Points on a hilly landscape, in no order, each with its height.
From any point a climber steps to the highest of the 2 points nearest to it. It stops when none of these is higher. Distance is the straight distance between rows; heights are no part of it.
z117: [-27  14  38 -11 -51   5 -28 -22   5 -40  -5 -33   5 -25   4  64  19  -9
 -12  32   0   8   8  -6  46  34 -32  -4  11 -33 -14 -25 -36  19  -3  -4
  30  14  -1 -22  -3   0  -5  -3  -5  37]  height 5.68
z363: [ -7 -12  26  22  -6   7 -49  -9  18  -1  -8   2   6  -1  28  25 -14 -32
 -18   8  19   0  47 -10  13  -9  -6  13 -31  42 -43   1  -5  31  -7 -12
 -42 -19   8   0  19 -17  -6 -12   4  24]  height 4.19
z135: [  2 -16  14  38 -22  24   4  34  -1 -11   9   3  -4 -31 -21   9  -1 -13
   6   7  -1 -13 -10  16 -10  20 -14 -35 -13   0  -3  -4 -36  20 -26   5
  -6  -3  -2 -43  16  29 -27  27 -15  10]  height 4.40
z403: [  3  23  28 -12 -26 -31  20   8 -21 -13 -12 -24   7  -8  -2  49  19 -43
   8  34 -14  29  14 -47  -4  43   4  -5  -9 -16   1 -18  14  17   4  24
   7  10  30  35 -28  47 -23 -21 -21  37]  height 7.18
z558: [ -5  25  19 -26 -11  -9  13  11  19 -25   4  -6 -35 -44 -28  45  28  -4
  17   8 -36   8 -27 -10   4  32 -27 -19  34 -33  -4   2  -8 -43 -12   1
   0 -10   3   1 -10  43  -5 -30   2 -42]  height 5.52
z6: [-27   5 -28  18   5   8   4  18  13  -2   1  -9   7   0  -1 -10  10  10
  16   5  -9  -8   7  17  15   2  36  -3  16 -40  13  21 -23 -30  -2   4
  20  -9 -30 -17  23  10  33  11  12   0]  height 4.23
z392: [ 28 -18  -9  16 -13  15 -19 -45  35 -15   8   5   6  45  11 -41  -7   0
  13   3 -28 -36   2  19 -22  -2  -5  37   7  37   8  -6  16   2 -19   7
  -8   9  24  -7 -51 -22  32  24   1   6]  height 0.60
z420: [ 14  -2 -15 -56  16 -15 -12 -13  19  11  15 -15   5   1   5 -27  25  20
 -16 -22 -10   0  12 -31 -13   6  13  -2  54 -30  22 -19  25 -16   5 -37
   5   4  -1  23 -11 -20  12 -23  -3 -33]  height 3.82
z897: [ 29  -4 -30  30 -16 -49  15  29  14  15 -26 -40 -14  23  10 -55  49  15
  18 -28 -24 -17  11 -12 -14  16  33  24  23 -22  31  23  32 -31  48  15
  25  26  42  -2 -14  -3   7 -11  53 -10]  height 5.08
z828: [ 29  -9  28  46  15  18  -2  56 -41  22 -13 -14  -3   3 -41  19 -13   0
 -25   3  53 -15 -24  13 -22  -9 -19  -2 -31  -3  43  -3 -17  55   7   8
 -19   0  -2 -39  34   1 -60   9 -16  -1]  height 3.87
z704: [ -6 -22  18  -2  21  24  -8 -56  36 -11  -7  -1 -55 -14  38 -22  -8  32
  30   6 -26 -14 -13   3   4   1 -26  27   9  16   7 -34  -1  -6 -15  21
 -47 -19   1   2 -35 -11  34  -1  35 -32]  height 1.83
z912: [-25   2   3  -2 -56  12 -59  -3  52 -36  35  21 -27  -7  15  37  11   7
 -16 -22 -27   0   7  12  25  -4 -36  11  18  19 -47  -7 -48 -18  30 -38
  -5  22  20 -56   9 -35 -25  17  26 -16]  height 4.95
z605: [ 44 -14 -17   9  14  25  -2  -6 -14  21  29  -1  33  16   3   6 -24  -1
 -22 -31  27 -22 -26  -2 -57 -11  -9  16  -7  26  30 -35  -9  41  -4 -15
 -27   1  -7 -20  -9 -35 -31  36 -23   3]  height 5.41
z595: [-37   3   8 -12  55  12  13 -13  -6  26  -9  13 -10 -17  20  -2 -17  18
  30  -7  41  16 -25   8  -1 -27   9  -5 -21  -2 -27   2  17   3 -23  13
 -17 -37 -39  48  29  -8  -9 -15  -2  20]  height 3.65
z532: [ -2 -25  12  48   9  13 -10  30  13  23  35  38  36   7  -3  10 -25 -17
  13 -22  26 -19  -7  11 -29 -20  22 -17 -10  34  -9   8 -17   1 -28 -16
 -29 -18 -29  -7  29   0 -18 -13 -30  16]  height 2.58
z235: [ -7  -9  22  10 -40  17 -64 -27  35 -37  12   7 -20  -3  25  -2 -10 -22
 -18   6  -7 -12  44   0  27  -9 -16   0  -6  44 -43  -6 -23  18 -11 -42
 -15   6   9 -30   6 -31  -6   9  -9  -6]  height 4.34
z264: [ 46 -11 -31  20  25   1  15  11 -54  28  -4 -14  26  17  14 -19 -29  21
 -52 -42  24 -20 -10  10   1 -53  22   9 -13  -7  21  26 -26  36  67  -8
  18  45  19 -36  44 -38  -7  69  13 -13]  height 3.90
z885: [-96  32 -20 -20  -6   1 -21  -9  15 -33 -14  29   7  17  11  20   0  13
  -8  24   8  34   9  19  57 -44 -15  18 -15  18 -68  38  -7 -36   6  12
  19   2 -23   1  24  -8  34 -11  37  22]  height 1.03
z270: [-41  15 -38 -45  30  14  34  41 -38  29   3   9  54  29  -5  11   0  26
  -8  -2  34  31 -11   6   3 -31  10  -2 -16 -32  -2   9  11   6  -2  19
  13  -8 -53  28  48  -2   0  15 -13  27]  height 3.12
z322: [ 48  -2  12  25 -18 -27  24  -7  -8  -3 -13   6   3  12 -35  -8   1 -20
  44   5 -16  -3 -23  -8 -11  24   0  16  11  -8   3 -23  19  -5 -26  20
  28  22  10  23 -69  31 -15  -5 -11  33]  height 1.82
z706: [  6  -2 -29 -35  22  -1  15  40 -63  38  -1  -7  51  16   3   0   9  10
 -49 -11  41  29  16 -31   0 -26  23  -1 -14 -14  11  -5   9  39  11   7
  25  19 -23  25  42  -9 -25  27 -26  27]  height 2.91
z596: [-17  22 -27 -20  41 -13  21  49 -15  37  10  -2 -12 -14  -8  -8  12  26
  -9 -37  16  13  -8 -19 -20 -15  35 -26  19 -37  29   5  12  -8  33 -17
   2  -7 -27  12  49 -12 -26 -16 -12 -26]  height 4.57
z874: [ 11   9  30   1 -49  -5  30  15 -19 -37  13  20  24 -15 -29  27   1 -39
  37  46 -28   0  12  -1  21  54  19 -43   3  -6   2  -1 -31  -1 -34  17
  54  12   9  15 -38  65 -12  -4 -45  44]  height 5.56
z659: [-16 -20  13  10 -13  -7 -36 -29  55 -30  13  33 -12   1  26 -17  14   6
  40  -7 -35 -18  18   1  20  14  21   5  43  31 -23   6  10 -49 -37  -9
  -4 -18 -14  14 -33   3  18 -48  12   8]  height 1.37
z479: [ 10 -38  19  51  23  22   0 -30  16  11  -9  29   6  16  22 -32 -39  11
  24  13  17 -24  -9  38  -8 -13  18   0 -15  18  14  14   2   0 -35  29
 -32 -35 -19   3 -12   2  51  -4 -13  12]  height 2.97
z296: [-16  -5 -39 -10 -15   8  24  21 -21  -1  24  59  64  14 -23  -1  -4 -16
  12 -15   0  23  -7   5   7 -15   2  -5  -8  28 -48  11   6  -6 -32  12
  31  18 -22  13  -2  17 -27  25 -18  35]  height 2.23
z24: [ 40  11   4  20  34 -43   9  -9 -35  30 -58 -34 -50 -33  20  -8 -16  -4
 -22 -31  21  -2  15 -23   3   9  13  -5 -26   5  35  13  26  19  59  -9
 -37 -28  21  -4  17 -22 -16 -31  30 -58]  height 2.31
z396: [  6  25  -3 -36 -28  -6  14  30  -8 -22  17  36  19 -25 -32  31  28 -20
  29  22 -19  19  -1  -8   7  26  11 -33  29  -9 -32  25  -9 -32 -45   6
  42  -8   2  32 -12  49 -31 -18 -43   2]  height 4.87
z673: [-20   2  50 -33  18   5  -1  11 -13   0 -16 -47 -39 -68  -5  24  28  10
 -33   3  26  13   3 -15   6  21 -36 -50 -12 -32   2  -6   2  24   3 -11
 -13 -18  15  -2  57   2 -33 -22   8 -18]  height 2.69
z356: [-20  17  45   8 -37 -22 -10 -35   8 -45 -21 -15  -1   6   4  55   0 -37
  19  48  -9  10   7 -13  36  31 -21  18  -2  -8  -9 -18   4  10  -5  24
  25  15  11  17 -46  28  26 -28 -12  47]  height 6.40
z773: [-32  17  21 -44  26  -6 -18 -17   4 -13 -27 -35 -37 -39  10  -2  12 -16
 -16  24  -4  10  33 -12  39   6  -1 -21 -13  -2 -19  19  18 -10 -17 -21
  -5 -29 -13  40  36   7  17 -35   6 -23]  height 2.96
z965: [  7  -5  44  13  35  -3   1  28   0   9  -9 -19 -48 -47   3  42   9   4
  25 -25  15 -10 -30 -20 -12  10 -13 -22   2  -4  25 -22   5   8  -8  -7
 -50 -36 -27   9  28  14 -48 -51  -7 -40]  height 2.29
z597: [ 12  10  -5   5   2 -19   8  29 -48  18 -24  -5   6 -11 -26  19   9 -29
 -30  -2  26  39   9 -24  11 -16 -22   7 -37   8 -31   7  15  44  23  13
   9  17  26   6  23   4 -45   7  -1   3]  height 5.93
z174: [ -4 -10  46 -22  -4  12  -1 -39  21 -19   8 -27  -4 -20   9  41   8  -3
  19  29 -23 -13  -6 -19  -2  39 -24  -1  23 -14  33 -60  -2  10 -28   7
 -23 -13  -1  16 -35  18  22 -24 -16   4]  height 4.50
z755: [-46   9   4 -26   4  16   2 -33   9 -22 -13  -1   0  -2  12  -5   7   5
   8  47   1  15   2  17  27  16   0  -1  -8 -10 -15  11   7  -2 -35  35
  22 -19 -21  27  -4  15  38   4  -6  37]  height 3.41
z465: [-72  33 -20 -34 -22  12 -52 -36  11 -45 -10   3 -11  29  29  -4   7  38
 -23  34 -11  27  19  20  59 -21   6  23  11  11 -31  16  -7 -17   5 -13
  38   5 -28  -6  -1 -36  30   3  21  19]  height 0.86
z553: [-19 -13  -4  15   4  15 -21   0  20   4  13   6  10  -7  12  34  -8  -1
 -10 -12  17   3  -8   8   0 -20 -16  22   0  -1 -21  -7 -28   9  22 -12
 -23  -6  -3 -30  25 -21   2   9  19  11]  height 4.63
z207: [ 18  13   9  18 -62 -45 -44  -3  42 -38  -5 -15 -64 -21  21  20  20 -17
 -29 -36 -49 -19  23  -5  42  24 -17  -4  21  10  -8   5 -24 -34  65 -43
  -7  23  44 -52 -17 -23 -16   4  15 -48]  height 5.92
z79: [ 41  -6  14  27  11 -21  21   1 -31  41 -22 -39 -14  -2   6  -8  -9  16
 -65 -13  13  -6  -7  -9  -6  -2  11  -2   3 -42  63   5 -12  27  69  -3
  -7  21  37 -40   1 -21  34  29  -3 -27]  height 4.35
z206: [-33 -25  41  37  24  -7  -5 -47  36 -15 -18  38 -41 -23  29  10 -16  11
  41  -4  10 -11 -19  17  21  -2 -19  10  -5  25 -33  10   9 -35 -14  45
 -20 -32 -20  20 -12   9  51 -48  23   2]  height 1.41
z489: [ 27   0 -25   3  28  -5  25  10 -38  40 -30 -33  -2  27  23 -56   9  32
  -6   8  17  10   4  -6 -22  -3  45  13  -7 -35  45   5  27  27  18  32
   6  -6  -1  23   8  -3   3  22  -4   7]  height 4.88
z960: [ 36   5 -13  -1  54 -16  16  18  -4  39   1 -10 -39  -1   1 -27   1  37
  11 -50   3 -20 -29 -12 -44  -6  27  -9  32 -21  64 -14  27  -7  35 -17
 -29  -3 -14  14   3 -18 -24 -23   0 -48]  height 4.18
z929: [  2  14  15  10 -66 -18  -2   0  -6 -35  -3 -31   6  27   2  11  18 -33
 -19  48 -49   9  38 -28  17  36  18   8   0 -11  32 -14 -17  13  27   6
  30  51  42 -23 -36  24  22  19 -16  26]  height 3.62
z632: [  7  -6  40  15  36 -11   0  19 -24  17 -41 -45 -51 -59   9  21  -9   5
 -17 -12  41  -7   1 -12   4   5 -12 -30 -26 -16  32  -2   4  26  32 -17
 -43 -37   4  -8  51 -12 -32 -38  16 -47]  height 2.48
z124: [ 24  -2  15 -35  -3  -8  -5 -27  13  -5  -3 -35  -6  15   2  -5  17  -2
 -12  22 -36   1  11 -28 -21  30  -7   5  32 -16  47 -34  34  12  -1  -5
 -20   6  21  19 -45  13  24 -24  -8 -19]  height 4.17
z390: [ 10   5  13  17   4 -13  -4 -49  14 -11 -41 -28 -72 -34  34   3  -8   7
   8  -9  -8   1  -6 -11  14  11 -32  17 -10  -3  -3 -21   5   7  43   7
 -39  -5  24 -17 -20 -17  13  -1  45 -41]  height 2.00
z81: [  5   7  38   7  38  30  22   2 -33  13 -14 -13 -24 -17 -24  13 -19  -1
   9  24  38   5 -46   7 -19   9 -29 -16 -39   8  25 -14  14  46 -40  31
 -28 -31 -17  27  14  21 -29  -8 -41  -6]  height 3.42
z985: [-20   8   8 -49 -12  -5  -2   5  -6   7   8 -15  -9 -34 -10  12  34   2
 -69  -1  -4  36  21 -33  -1  22 -18 -31  15 -16  -6  -3  -1  22  30 -13
   7  11  28 -11  23  -4 -10   2  -2  -7]  height 2.98
z302: [-18  -1 -44 -13  37   1  24  14 -15  36   1  21  36  28   8 -30  -9  32
  34 -21  30  13 -14   6  -4 -41  30  12   3 -20  -9   9  25 -17  -4   0
  10  -5 -37  35  14 -18  -6  -1   8  21]  height 3.35
z277: [ 52   2  -2  58  15 -38   0 -17  -1  19 -37 -31 -42 -23  25   9 -11   3
   9 -44  -3 -25  -7  -9  -6  13   4  14   1  -9  39 -15   6  -3  54 -10
 -36  -1  26 -20 -17 -25 -11  -9  37 -38]  height 2.16
z440: [ 48  -9  -5  54  24   4  11  22 -41  27 -21 -24   4   7  -7 -10 -24  -6
 -22  -8  25 -19  -8  11  -1 -24  20   8 -24 -14  33  12 -21  33  23   1
  -2  11   4 -34  22 -15  -8  38 -11 -12]  height 4.12
z475: [  1  18  12 -44 -60 -15 -15  -7  -2 -25  14 -18  -8 -17  -3  -2  31 -14
 -63  22 -41  19  44 -44  13  42   6 -34  26  -4  16  -5 -16  14  19 -21
  27  34  41 -18 -17   6  -2  13 -28  -7]  height 3.28
z200: [ 49 -16  -9   9   5 -16   3   0   6  30 -38 -52  -4  41  13 -73  22  38
  21   6   4 -10   7  -1 -30  17  23  29  20 -25  49   1  44  14   8  21
  -6   0  32  27 -22 -15  12 -14  41   1]  height 4.69
z178: [-31   0 -11 -16  -4   9 -35 -45  38 -20   5  12  -4  42  24 -11  -5  14
  -3  17 -12   8   0  21  15 -26 -11  47  15  25 -21  -1  13 -15   6  -3
   3  -1  -3  -6 -32 -31  39   2  19   9]  height 0.71
z791: [ 14  -8  -5   6 -43  28  15  29 -11 -23  31  22  36 -13 -36  -1  -1 -28
   4  20 -17 -17  15  21   8  33   4 -47  -9  13  -2  -3 -48  14 -46  -1
  48  10  -9 -27  -1  39 -15  36 -42  27]  height 4.89
z173: [-51   2 -15 -47 -19  35   6  21 -24  -2  36  53  69  -9 -39   3  -9   6
  -1  -4  31  28   5  22  21 -19 -25 -32 -26  18 -72  24 -27 -10 -48 -17
  37   0 -32   1  44   0 -31   8   0  24]  height 2.51
z315: [-21  19  31  -6 -79   6 -49  -2  44 -63  16  16 -37 -21  17  49  19  -8
  -3  23 -46   6  18  -4  29  34 -28 -14  24  31 -38   6 -40 -15 -10 -10
  -3   4  24 -34 -16  13 -31  -6  -7  -2]  height 5.88
z529: [-46 -15   3 -11  26  35   9  -9   8  40  36  29  25  15  40  -3 -41  24
  14  -6  35   7 -21  26 -29 -40   8  10 -26  18 -25  -1 -14  -4  -7  -3
 -51 -36 -44  11  33 -21  17   2  14  21]  height 3.95
z621: [-44  15 -12 -41  23  -7   2  52 -17  28   6  18   8 -13 -21   0   2  -6
 -25 -12  36  38  22 -12  -2 -46  -4 -22 -32   9 -56  26   7 -10  23 -34
 -10   2  11  11  69 -20 -41 -22  25 -18]  height 7.22
z484: [-30  17 -48  10  13 -22  18  40  -2  19   2  31  15  12  -2 -12   4 -22
   6 -23  -1  26  19 -11  -3 -46  21   9 -20  26 -47  44  20 -29  25  -1
 -10   9  12  13  29   0 -12  -3  23  -7]  height 6.20
z59: [ 28 -22  11   9 -17  18  -3 -55  25 -23   9  20  -6  11  10 -44  -5  -9
  35  17 -41 -24  13  -1 -23  33   1  -5   8  51  14 -26  21  16 -44  17
 -22   2  20  25 -65  20  10  -5 -13  15]  height 0.48
z404: [-11 -16  33  25 -16 -16 -21 -53  45 -41 -24  10 -59 -19  25   0   9   8
  47  -1 -34 -22  -4   1  39  21 -22  16  23  18 -17 -13   9 -38 -15  15
 -10 -10 -11   6 -53  12  24 -34  31 -13]  height 1.61
z205: [-15   2 -34 -52  -5 -12 -31 -19  28  -4  14 -11  12  42  14 -55  19  42
 -29  -5 -15  -9  20   1   4 -22  24  25  51 -10  16  18  17 -40  26 -42
  34  23  12   3 -13 -55  40  -4  28 -18]  height 3.46
z711: [ 22 -16 -18   8  -2  27  35  -9  -3   9  17   9  31  31 -14  -6 -23   7
  12   0   2 -14 -42  35 -34  11 -21  21 -13   5  30 -22  12   7 -14  36
   5 -12 -24 -14 -38  15  25  42  -7  30]  height 6.34
z826: [-12   6 -18 -56 -13  18 -21   7  18 -13  51  21  31  10 -24  -6  -1 -16
 -27   6 -14   5  16  -1 -15 -15  -7 -10  15  19 -23   5 -18 -23 -26 -54
  14   5  -4  -8   9 -15   2  -1 -22 -27]  height 3.69
z810: [-23 -23  28  17   6  31  18 -28   2  -4   3  18  19  -3  10  -3 -19  -8
  17  33  13  -5  -3  22  -4  27   6 -29 -18  15  13  -6   4  23 -43  48
  -6 -31 -25  25 -10  31  37  -3 -37  56]  height 3.17
z634: [ 39   2  -1  29 -26 -34  -6  -9  -3 -15 -28 -36 -34 -11  -3 -37  12 -20
  -3  -4 -31 -21  33 -10  39  11  22   4   5 -23  15   2  -6 -18  16 -27
  35  29  17 -20 -22 -10  20  14   2 -30]  height 5.18
z804: [-10  14  16 -15   7  24  22  16 -18  -1   1  -5 -37 -37 -21  -5  11 -14
   5  19  -8  19 -18 -10 -31  32  -9 -49 -28  15  11  -8  12  32 -37  23
 -22 -15  -4  33  18  51 -47   4 -40 -11]  height 3.21
z778: [ 16  -4 -31   4 -31 -12  23   4 -13 -12   2  41  44  17 -28 -16  19  -6
  40   1 -19   9  -8   7  18  16   9   7  17  -1 -28   4  13 -20 -32  39
  68  33  -6  18 -51  29 -11  20  -5  58]  height 2.01
z488: [-29  -2 -24  -2  -4  -5   8  85 -39  10   0  22  36  -6 -27  23  22  -4
 -24 -18  24  37  14  -8  11 -36 -10  -8 -23   2 -48  29  -5  13  26   8
   8  23  11 -20  71  11 -62   6  27  15]  height 6.15
z752: [ -7  13 -12 -40   9 -19   4  23   1  -3  -1  24  28  14 -29  14  18 -33
   8  18  -8  29  22 -18  11  -9   5   0   1   6 -28   9  38 -20 -30  -3
  21  -6   2  51 -10  21   2 -39 -34   3]  height 4.38
z652: [-36   5 -27 -36  -8  35  21  45  -5  20  66  42  56   1 -33   5 -14  14
   8 -23  20   3 -24  30 -32 -22  -8 -26  -5   4 -21  11 -30 -27 -29 -36
   8 -13 -50 -21  41  -6 -25   8  -4  -5]  height 2.81
z290: [ 19  -7 -23  34  -6 -32   6  41  22   8  -3  23   7  16  -2 -22  25 -10
  50 -28 -19 -12   2  -4  -9   0  44  10  25  -1 -10  31  27 -49 -12   6
  11  -4   1  18 -16  20 -12 -28   6   3]  height 5.01
z394: [  3  10 -49  26  -1 -42  13  30  20   1  -8   8  -6  16   7  -9  26  -6
  22 -40 -21   0   0  -9  -6 -17  24  29  15  -1 -18  32  25 -42  55   8
  12  20  30  -6  -8  -1  -7  -2  48  -9]  height 5.55
z867: [-15   9 -59 -30 -23   3  -4  -8   3 -11  52   9  47  34   6 -33  10  21
 -44 -46 -34 -25   2   1 -19 -29  12   5  27   8  -8  28 -22 -38  39 -34
  41  57  20 -35  13 -47  13  62  18 -13]  height 3.39
z741: [ 27 -13 -15  30  14   1  17   4  19  13   1  -5 -12  20 -24  -8   0  19
  31 -12 -12 -30 -47  27 -28   5  -9  23  14 -28  33 -18   3 -26  -2  22
  -4  -1  -3 -11 -34  16  30  12  25   2]  height 6.85
z445: [-15  -3  47 -17 -27  17 -11 -23  26 -34  30   9   2 -44   3  66  17  -4
  27  16 -13  -9  -8  -3  15  42 -28 -22  32  -1 -14 -37 -34  -7 -48   6
   6 -12  -8  -1 -22  16 -13 -19 -21  19]  height 4.97
z607: [ 17  -3 -32 -30 -20  -1  -6 -22  11  -6  22 -20   9  29  -5 -56  23  30
 -50 -16 -34 -27   5   5  -4   4  17   5  39 -19  35   9  -6 -21  26 -22
  52  46  24 -28 -22 -35  41  51   7 -16]  height 3.18
z216: [  3  -1 -48 -17  12   6  12   1 -15  23  23   3  32  15  11 -22 -10  22
 -37 -41   6   1 -11   3 -16 -35  11  11  14 -11   3  14  -6   3  56 -18
  11  33   9 -24  24 -38   5  51  25  -2]  height 3.66
z853: [ 12 -24  23  -9  32  22 -10  28 -30  22  -8 -14   9 -23 -22  24 -15  26
 -22  -6  73  -6 -22  19  -2 -22 -33  -3 -10 -30   1 -21 -22  44  13 -29
   1 -11  -8 -25  52 -33 -50   5   6   3]  height 3.60
z399: [ 31 -23  23  66  24  30   1   2 -26  23   1  37  27  21  -7   3 -56  -5
  -3  -2  47 -15 -18  34 -21 -21   6  -6 -38  47  12  21 -10  38 -35  22
 -29 -27 -22 -13  16  -4  -1   9 -32  17]  height 2.78
z447: [ -9  26  14 -10 -55 -31 -30 -17  26 -46 -17 -10 -58 -17  27  11  26 -23
 -14   7 -54  15  22 -30  31  30 -13   0  15  16 -26   2   7 -19  25  -8
  -5   9  27 -17 -29  11 -14 -13   8 -24]  height 7.02
z477: [-11   3   7   8  23 -11  21   7  22   2  -6   0 -29  -4  -9  18  16   7
  43   4 -12   1 -34  -4 -22  14 -16  10  12 -22  12 -10  29 -22 -14  35
 -17 -18 -11  23 -16  42  20 -38   9 -19]  height 6.22
z362: [-29   6   2 -22  54   4  12  26  13  24   7  -7 -32 -25   4   9 -15  19
   1  -9  14   5  -5   4 -12 -21   5 -16   3 -23  10   9   2 -17  30 -25
 -34 -34 -18   9  55  -7  14 -36  15 -47]  height 5.02
z460: [-70   4  -2   2   9 -10  -1 -19  35  -9  -1  56   2   5  11   1   6   5
  33   3   8  25  -7   8  15 -21  -3   7  -1  23 -61  30  23 -51 -20  33
   1 -16 -22  32  -7  11  32 -43  30  29]  height 1.23
z915: [-52  24   1 -61  17  13 -17  -3  12  -7  15   2   7 -17 -17   8   9   4
 -14  15   9  18  18   4  26 -13  -4 -15  10 -15 -32  17  -7 -27 -24 -36
  17 -20 -22  17  39 -15  17 -29   5 -19]  height 3.31
z409: [ 41 -18  15  28  37  15 -14 -26   4  25  -1   0  -7   0  13  28 -32  15
   8 -18  25 -21 -26  13 -19 -17 -18  32   2   4  16 -33 -15  15  -2 -10
 -43 -22  -1 -10 -13 -34   5  -1   4 -18]  height 5.05
z674: [ 27 -20 -38  -6 -11  11  15  32 -66  12  12  -8  70  36   0  -5   1 -16
 -42  -3   6   6  25 -15  13 -25  18  15 -16  10  16  -3 -16  48   8  15
  44  45 -10  -8  33   7  -4  59 -21  23]  height 2.72
z104: [  9  -5 -14  20  14 -18  -5  10  11   8 -10 -31 -15 -10   8  -7   3   3
 -28  -4  -2 -13  14   8  22  -6  25   2  15 -41  35  18 -16 -16  52 -24
   6   2  10 -29  23 -15  42   4  12 -33]  height 4.68
z780: [-22 -31   5  28  -2  26 -23 -31  26  11  34  36  41  35  43   4 -42   0
   4 -16  17 -16  -2  31  -8 -40   2  33 -12  41 -35   9 -22  -5   3  -8
 -37  -7 -17 -21   9 -34  31  15  13  28]  height 4.24
z824: [-37   4 -39 -44   9  24  18   4   8  27  56  36  50  29  -4 -45 -18  31
  37 -17  10  -2 -10  24 -28 -26  19 -12   7  -5 -15  11   2 -46 -38 -32
  14 -13 -57  21  15 -20  19  -6  -2  -2]  height 3.08
z227: [ 17 -13  -9 -28  12   4  -1  -7  20   1  33  31  36  28 -29  -9 -12 -18
  19  -5   0 -10  -4   4 -22 -15  -7  14  14  21 -11 -17  19 -14 -39 -23
  10  -6 -12  23 -33  -6  14 -18 -30  -5]  height 4.03
z760: [ 58  10   8  55 -17 -18  11  -8 -31   0 -25   3   4  20 -35   4 -19 -47
   8  13 -13   1   3  -6  -3   1  -7  26 -32  17   0  -2   8  22  -7  22
  17  30  33  -2 -43  17   2  17 -17   7]  height 1.67
z622: [ 40  -5  17  25 -13 -19  -3   5  15 -14  -6 -16 -32 -35 -18   9   4 -18
  16 -14 -33 -26  -7  -8  10  23  -5 -16  29 -22  14 -25 -20 -29 -10 -31
  -8   6   8 -15 -25  19  -9  -9  -7 -30]  height 5.86
z682: [  4   0  15 -17 -16  26  27   2 -10 -15  24  11   9 -17  -5  13  -4 -31
  23  33 -13  -1   9 -13 -36  51   1 -57 -20  39  21 -34  -7  50 -34  19
 -19  -9  11  23 -23  54 -40   4 -51  36]  height 2.95
z239: [ 46   3 -18 -12  55  11  15  -1 -33  40 -13 -12   6  44  27 -50 -35  35
 -24   0  35   4  -7  13 -45 -33  36  14 -21  -6  45  22  19  24   9   0
 -26 -21   4  20  19 -29   1  23 -26 -30]  height 5.16
z844: [ 88 -10   4  76  14 -18   1 -11   4  19 -21 -20 -14  33 -27 -21 -14   7
  29 -28 -14 -75 -26  26 -30  -1   8  24   2  -2  49 -11   3 -22 -17  -2
 -17  16  28  -8 -55 -14  14  11  18  -2]  height 7.52
z884: [ -1  12   2 -15 -21   7   6  -1 -28  -7  -3  -8  15  -9  -9  30  10 -32
 -19  28   3  36  11 -28 -12  21 -29   2 -29  16 -22 -21   9  58   4  27
  -5  18  28  10  -5  25 -36  18 -15  44]  height 6.49
z584: [-68  27  -3   4 -13  -6  -7 -15  20 -33 -25 -21 -24 -18  25  20  34  15
   9  31  -9  10   0  -4  28  29   1   0   3 -37  -6  21 -10 -28   0  34
  17 -14 -18  -3   7  28  39 -11  31   9]  height 3.76
z660: [ -1  -2   8 -10  14 -18  -6 -31  -4  -9 -54 -36 -24  -4  21 -47   9   0
   9  40  -2   7  32  -1  38  13  25  10 -11 -18   7  12  31  -2 -21   9
  14 -20   0  42  -8   8  33 -17   5   2]  height 3.11
z688: [ 52  11   2  69  11 -32   1 -10  -2   5 -37  12 -33   9 -27  25 -30 -31
  21 -20   6 -17 -17  20  10 -15 -22  37 -27  12 -19   7   3  -8  20  13
  -8   7  21 -21 -33  -3  15  -5  29 -18]  height 1.54
z387: [ 14  11  33  -6 -39  -5   6 -43 -14 -18 -25 -48 -15   8   5  -4  -8 -21
 -17  48 -29  11  24 -33  -2  39  -6   2 -12 -18  46 -43   5  39  14   8
 -11  32  44  -5 -52  10  20  12 -11  15]  height 3.88
z679: [ 14  -2 -10   2  61  10   4  -4  -8  25 -24  -6 -24   6  14 -33 -41  11
   3   6  24   5   5  21 -13 -39  21  12 -25   1   6  29  12   5  16  -9
 -41 -35   1  16  30 -16  23  -3   7 -45]  height 5.47
z493: [ 23  -5 -38 -14 -22  14  11 -11  -9  -1  32   2  41  12  -6   0  -4  -6
 -14 -18  -9  -8 -18  -1 -26   9 -16   8   8   4   3 -33  -8  23  -1   0
  18  20  -5 -22 -24  -6 -19  57 -10  27]  height 5.85
z522: [-11  -5  10  13  20  32  28  48 -41  19  -3  10  12   6 -43  10 -16   0
   0  14  50   5 -45  28  -9 -11 -21 -14 -41   8  16   5  -4  37 -22  35
   7 -14 -42  -6  34  30 -41  15 -36  18]  height 3.63

Call two points neighbours if one is among the 2 nearest of the other. Go from one point of each pair to the other, from neighbour to neighbour, staying as high as possible. Name the lowest point that can't be avoided.
z553 and z447 -> z363
z621 and z403 -> z597
z622 and z741 -> z558
z394 and z679 -> z200

Where does a climber stop that starts at each point below?
z773 -> z874
z929 -> z403
z205 -> z403
